Each scene shows the same named points in several views. A view is turned or mirrored, and shifted as a whole, has a little noise and may leave points out.

Scene 1
View 1
Bidi: 7, 3, -16, -13, -32, 20, -29, 22, -10, 22
kinib: 4, 6, 10, 21, 3, -10, 7, -7, -1, -9
Kesi: 8, 6, 1, 4, -12, 5, -20, -9, -28, 16
fanan: 4, 1, -3, 10, -10, 7, -6, 8, -6, 5
Pok: 2, 11, -13, -5, -12, 10, 2, 24, 11, -1
dotuf: 8, 13, 6, 7, -3, -4, -2, -9, -12, -1
nus: 8, 3, 11, 10, -16, -7, -13, -5, 5, -9
Voben: 11, 11, 2, -4, -16, 1, -17, -4, -14, 7
gupon: 3, 9, 6, 20, 9, -6, 7, -10, -20, 2
fab: 0, 10, -9, 7, 0, 5, 11, 16, -1, 2
dudek: 2, 0, -3, 15, -7, 5, -1, 11, -2, 3
kaso: 2, -2, -11, 9, -16, 15, -15, 15, -17, 20
View 2
gupon: -8, -9, -5, -9, -18, -6, -16, -15, -10, 26
Kesi: 2, -15, 11, -1, -17, 11, 3, -17, 15, 32
Pok: 16, 6, -1, 19, 15, 5, -1, 6, 2, 18
Bidi: 23, -7, 16, 22, 5, 18, 14, 8, 35, 25
kinib: -4, 1, -11, -7, -2, 2, -19, -14, -19, 19
nus: 6, 0, -4, 2, 8, 23, -6, -19, -13, 21
dotuf: -1, -6, -1, -1, -7, 2, -2, -18, -9, 27
dudek: 6, -3, -4, 4, 1, 5, -16, 1, 2, 18
fanan: 7, -4, -1, 4, -1, 7, -9, -1, 5, 22
fab: 6, 0, -5, 10, 2, -12, -11, 8, -3, 20
kaso: 11, -12, 8, 8, -7, 11, -6, 5, 24, 24
Voben: 9, -5, 8, 8, -2, 6, 6, -10, 5, 27
View 3
Bidi: 17, -12, -3, -1, 14, -6, 27, 22, 35, -10
gupon: -12, -5, 10, -4, -10, -23, -6, 4, -17, 18
fab: 1, -14, -1, 18, -7, -17, 6, -6, 0, 4
dudek: -1, -8, 4, 4, -13, -19, 7, -1, 4, -3
Kesi: -2, -4, 7, -15, 10, -16, 6, 26, 6, 13
dotuf: -1, 2, -1, -6, -2, -19, 0, 2, -11, 15
kaso: 1, -14, 10, -1, 2, -14, 12, 21, 21, -5
Voben: 8, -4, -4, -5, 5, -14, 11, 10, 6, 9
Pok: 14, -12, -12, 20, -3, -12, 17, -10, 12, -6
kinib: -3, 5, 2, -3, -20, -24, -5, -9, -16, 9
nus: 9, 15, -7, -16, -13, -19, 6, -4, -2, 1
View 4
fab: -3, 12, -10, 6, 8, -21, -5, -10, 0, 9
dudek: -3, -1, -7, 4, 11, -17, -2, 2, 6, 6
gupon: 17, -8, -2, 26, -2, -14, -2, -1, -8, 11
fanan: 2, 0, -3, -2, 10, -12, -1, 2, 3, 3
kinib: 6, -6, -1, 23, 1, -29, 9, 9, -4, 14
nus: 6, -8, 6, 0, 10, -22, 19, 16, -3, 3
Pok: -9, 21, -10, -15, 17, -26, 3, -7, 2, 4
Kesi: 29, -12, 8, -1, 6, 15, -9, -4, -5, -7
Voben: 13, 5, 3, -9, 10, -8, 4, -1, -5, -2

Which points are out of place in each view (at most two, in the order of its rows)? Write - if all are in place.
view 1 | Voben
view 2 | Pok
view 3 | -
view 4 | Kesi
